Points, in no order, along strands that fork, close into loops and pass close to each other.
Points whose rows are less than 73.7 apart are linked; no others are. Some points are linked to none.
lop: [ 21  18  -4  31   3 -28   0   7 -29 -15 -23  10 -34  49  21   2 -24  -1
  -7  41]
pivam: [ 12  14  25  14 -15 -15 -31  -9  -5 -22 -13  21  -9  15 -27 -15 -26  -4
  -7   6]
deza: [-19 -31  32  -6  35  17 -25 -38   2 -23  19  37 -11  35 -13   7   2  -2
  50  -3]
fuv: [  0 -16  19  11  10  11 -27 -54  42 -16   6  36 -12   8 -22 -33  11   5
  47 -28]
gelug: [ 27  16 -10  52  15 -21 -20 -13   8   1  -7  -3 -35  15 -15 -46 -24  -9
 -18  21]
fezo: [ 31  -7  -9   8 -34   8   1 -26   9   3  10  -5 -29  -2 -11 -26  -8  -9
   1  33]
meke: [-25 -18 -37 -26  37  18 -12 -17  52   5  31  -5 -39 -27  -4  33  15   7
  30  20]
Tir: [ 17 -14  -2  30  -5   9 -29 -35  20   3   6  -7 -25   4 -24 -50 -13   0
  -2  20]
pidu: [ 17  -9 -21 -17 -28  12  25 -10  -1   8  13   3 -11  -8   4  12   5   2
  16  23]
Tozir: [ -3  10  25  14 -31  -1   7  45 -32   4 -25   0  52  10   5 -12  24 -12
 -36 -35]
nadi: [ -7  -7  14  -8 -12  -5  15  28  -1  24  -8  14  47 -12   3 -12   4  11
  -9  -6]
Garab: [ 10  -3  -7  12  52 -14  -1   4  13  10   5 -43 -32 -15  21  21 -12  -2
  -8  52]
Gen: [  8  19  -8  33  55 -20 -12   0 -36  -6  -6  -8 -46  63  20  -8 -22 -11
 -11  39]
tusiv: [ -5 -24 -14 -18 -44   2  25  10 -26  -8  -5  35  20  12  -4  26   7  18
  -4 -13]
Bim: [  9  40 -21   2   6 -20  33  23 -15   5 -25 -30  14  -5  24  20 -17   2
 -22  24]
lif: [ 16 -13  24  25  -1  -5 -24  -4 -47 -25 -15  22 -27  66   8   1 -16  -2
  -5  28]
Vok: [ -7   4  -3  36  64  -6 -30  -7  -5  10   7 -21 -27  43  15 -30 -15 -19
  -8  47]
Tep: [  3 -10  -5   0  -2 -15  17   6 -41 -10 -10  -3 -10  12  22  51 -21  19
  -1  22]
Veb: [  0  -1 -14 -24 -61  18  11  14 -46   2   4  -9  30   5  19   1  24 -12
 -19 -39]
mugod: [ 10  30 -21   4 -27 -10   5  21 -11  18  -3 -28  37 -14   6 -33  -2 -14
 -32 -28]
vapep: [-22   2   5 -10  45  18 -31 -29 -13 -13   1 -22 -31  31   9  42 -13  -5
   8  50]
Gilo: [  4  11   0   1   9 -17  -2  10   8  14  -3  -5   0  -9  13   0 -26  23
   8  27]
bol: [-11 -10  15  17  65  -3 -44 -12  30   9  11 -30 -26 -18  -2  14 -11   3
   1  43]
bir: [-11 -13  14 -22 -57  28   5  18   8  -9   0  22  38  -2 -13 -12  52 -10
 -12 -55]
Tuto: [  5  -3  43   0 -46  -2 -24  12  43 -12   0   7  27 -21 -23 -30  32   5
 -29 -44]
lozar: [  4  -6 -24 -21 -64  -5  29  22 -35 -18 -17   1  32  17  23  17  13  14
 -23  -9]
vozo: [-17 -22  13   9  64   6 -23 -30  23  -5  27   2 -14 -10 -28  12  -2  -7
  27  31]
disu: [ 12  31 -20  19  38 -38  21  -5 -22 -23 -13 -33 -32  18  18  39 -28  -9
  -9  52]
futod: [  0 -33  -1  -8  33  -1  -6 -10  -1  -3  21   7 -21  14  10  29  10   8
  23  57]
vife: [-19  12  26 -14  -9  10   3   3  22  13 -26  18  43 -20  -5 -17   8  15
  12 -28]
vuvir: [  2  33 -12  23 -30 -10 -21  13  13  17 -20 -25  15 -31  -4 -47  -9  11
 -43 -40]
bap: [-19 -16   8  14  42  17 -57 -47  18   2  14   3 -17  21   1 -51 -12   3
  30   8]
kon: [-37 -12   9 -17  73  31 -57 -26  13 -10  14 -17 -19  33  -2  25  11 -10
   7  48]
fino: [-11 -24  10 -20 -14   8   8  -6  -8 -13   6  47   7   4 -16  34   1  13
  30 -12]
tokis: [ 26  -4 -13   6 -30 -41  25  23 -45 -23 -15  -2 -11  21  26  23 -17  20
 -17  11]
gase: [ 14  30  20  23   8 -20  -3  24 -21   9 -27  17 -33  19  17   3 -30  10
  -7   5]
tose: [ -1 -16 -13   7  46  -8 -29 -12  10   4  25  -5 -12  26  12 -12  -2   2
  10  61]
nito: [ 43  27 -10  11 -46 -43 -13  25 -13 -36 -15  -5 -29  21   0  -9 -15   2
 -43  -2]
matus: [-28  16 -41 -26  -7  34  20   2  -2  35  17 -20  35 -27  22 -16  31 -11
   6 -22]
lila: [-22  17 -11 -24   0  12  27  14 -24  13  -5 -12  35 -10   2  35   0  -1
  -4 -10]
Pum: [-12  -4 -47 -13  26   3 -12 -33  44   8  23 -17 -24 -11  -1   3   5  14
  27  48]
refab: [-16  18 -28  -3 -10  25  14  14 -42  31   5 -23  51  -1  31 -21  41 -32
   0 -12]
sodu: [  0   1  -9 -22  22  -1  13  -3   4   6   1 -50 -23 -24  27  44  -3   6
   2  35]
Tivaf: [  7  -3  19  10   8 -18  36  37 -25  15 -16   7  24 -14  -3  15  -8   1
 -20   3]
Kuvon: [ 25 -15  28  20 -50  -7  11  30 -30 -12 -27   4  -8   4  -1  10  -4   3
 -37 -14]
peg: [-27 -10  -5 -33 -20  47  43  14  33  15   4  37   6 -12   3  -7  25  -7
  32 -48]
tonev: [ 37  25   2  25 -40 -29  -8  37  16  13 -17 -24 -10 -14  10 -42  -3  -1
 -50 -29]
Furir: [ 11 -11  34   1 -45   1  -9   3 -16 -26 -20  29  -1  14 -15   6  -7   8
 -11  -8]
visuv: [ 37  16 -20  -8 -51 -23  11   8 -17 -19   3 -12  -5   5  14  -2 -15   6
 -14   9]
tez: [  0   7  22   0 -34   7  11  15 -20   0  -7   3  37 -14 -35  -6  16 -22
 -35 -31]
gad: [ 23  -4  44  26 -33   3 -23   1  29 -21  -5  -1  -7 -22 -38 -24  -1  -4
 -20 -33]
sefu: [-17  20 -13   7  -5   1   9  30 -57  11 -15 -10  57   9  20  -2  22 -15
 -27 -21]
vis: [  0  -3  33  34  44   0 -51 -30  -9  -7  -6  10 -20  36  -8 -46 -18  -8
  15  -2]
fini: [ 21  43 -19   9 -14 -36  41  38 -34  -1 -27 -18   5  11  31   0  -7  -2
 -35 -13]
zugap: [-16  17 -58 -36   0   0  34   0   0  20  18 -37  38 -17  17   2  16  -7
   5   6]
zez: [ 11   4 -27 -23 -45   1   7  11 -11  12  14 -10  21 -14   9 -19   5  -1
  -4 -33]
gebaf: [ 21  38  -9  24  31 -49  42  28 -16  -1 -21 -21 -22   6  13  31 -29  -5
 -19  26]
Valo: [-20  12 -16  -5 -23  28 -11  -4  -4  23   4 -12  49 -27  -9 -43  32 -18
  -8 -66]
kiget: [-14 -28  24  -4  38  17 -11 -41  52 -11  16  47   1   9 -26  -5  12   2
  61  -4]
lotu: [ -4 -30  35  -2  27  13  10 -17  14   3  22  11   6 -24 -15  21  -2   2
  35 -13]
vere: [-19  -4 -29 -32  -3  26  28  -4  23  18  13  -6  -2 -26   5  24   6   5
  21  13]
laz: [-24 -16 -15 -40  30  14  -5   0  28  -1  21  -6 -23 -20   1  73  21   1
  14  23]
loga: [-41 -20   2 -18  57  27 -38 -35  12 -16  28  20  -7  51 -10   6  13 -10
  32  26]
gune: [ 18   1 -40 -19 -20 -17  39   7 -11   4  21 -28  31 -16  13  -9   6  -7
  -8   5]
buri: [  6 -10  27  11 -16   5 -23 -27  32  -2 -10   8   1 -31 -24 -32  -6   9
   6 -42]
vezu: [-17 -22   7 -20 -20  20  20  26  -5  20   4  16  51  -6   3 -22  44 -11
   0 -35]
zug: [ -1  16  23  22  31  -8 -32 -21  -5  -7  -2  12 -22   4 -15  -8 -31   3
   9  12]
muno: [ 23  41 -35  18  -4 -41   0   5   3   9  -4 -27   2 -20  -1 -20 -34   8
 -21  -5]
pof: [  1  -9  34 -18 -38  14  -3   0  43 -14  -5  35  29 -14 -18 -20  37   2
   7 -65]
fur: [  3   0 -19  -5  25 -20  28   1 -25 -22  -7 -39 -22   0  34  63 -15  11
  -7  45]
Fizo: [-11 -12 -19   9  27   0   8 -11  25  25  20 -18   7 -55 -25 -12  -9   8
   1  -9]
zapu: [-26   0 -39 -33 -14  34  31   2  29  15  27  16 -13 -21  -2  10  13  -7
  34 -32]
Nada: [ -7 -43  28   2  23  14 -17 -18 -14  -8  13  21 -18  37  17   3  -4   3
  31  27]
Pim: [-10 -18  28 -18 -33  32  25  -6   4 -22 -21  47  13  -3 -18  22  19   2
  26 -50]
potud: [-21 -27  27 -25   0  38  46  -4  18  14  -7  30   6 -17  -2  28  19  -4
  36 -35]
foru: [-16  -4  -8 -21   4  18 -19 -36  25   4  21  19 -21  -3 -12   4  -9   8
  41  -4]
zis: [-27 -24   8 -31  48   8   2   2  27   5  21  16   1 -30 -14  49  15   6
  31  -2]
kavid: [ 27  16  -5  43  -4 -32 -17   4  16   3  -5  -7 -15 -24 -24 -40 -27   7
 -21  -8]
Rudu: [ 25  -6  45  15 -56   1  -6  25   4 -18 -10  -9  -9 -13 -19  -6   9 -10
 -52 -28]
duse: [ -9 -15  13  -3   8  20   5 -22  23  15  11   6   9 -46 -34  -8  -3  -4
  18 -35]
zuv: [ 29  47  -3  18  -9 -45  17  42 -19  -2 -34  13 -13  24  15  -5 -26  14
 -25  -1]

A tip is a point with one link. Name the tips that can be reached along the links from each point below, in the order of the rows.
gebaf | fuv, lif, vapep, vozo, nito
zis | vife, bap, Pum, Tivaf, Fizo
refab | tonev, tez, muno

Name the points in between on the shortest way along the links from the first point to the second, in order.
Gen / Garab | lop, gase, zuv, fini, Bim, gebaf, disu, fur, sodu
vere / zugap | zapu, peg, potud, Pim, fino, tusiv, lozar, Veb, zez, gune
Furir / Pum | Kuvon, Rudu, gad, buri, duse, lotu, zis, laz, meke
fuv / tokis | kiget, deza, Nada, futod, tose, Vok, Gen, lop, gase, zuv, fini, Bim, gebaf, disu, fur, Tep
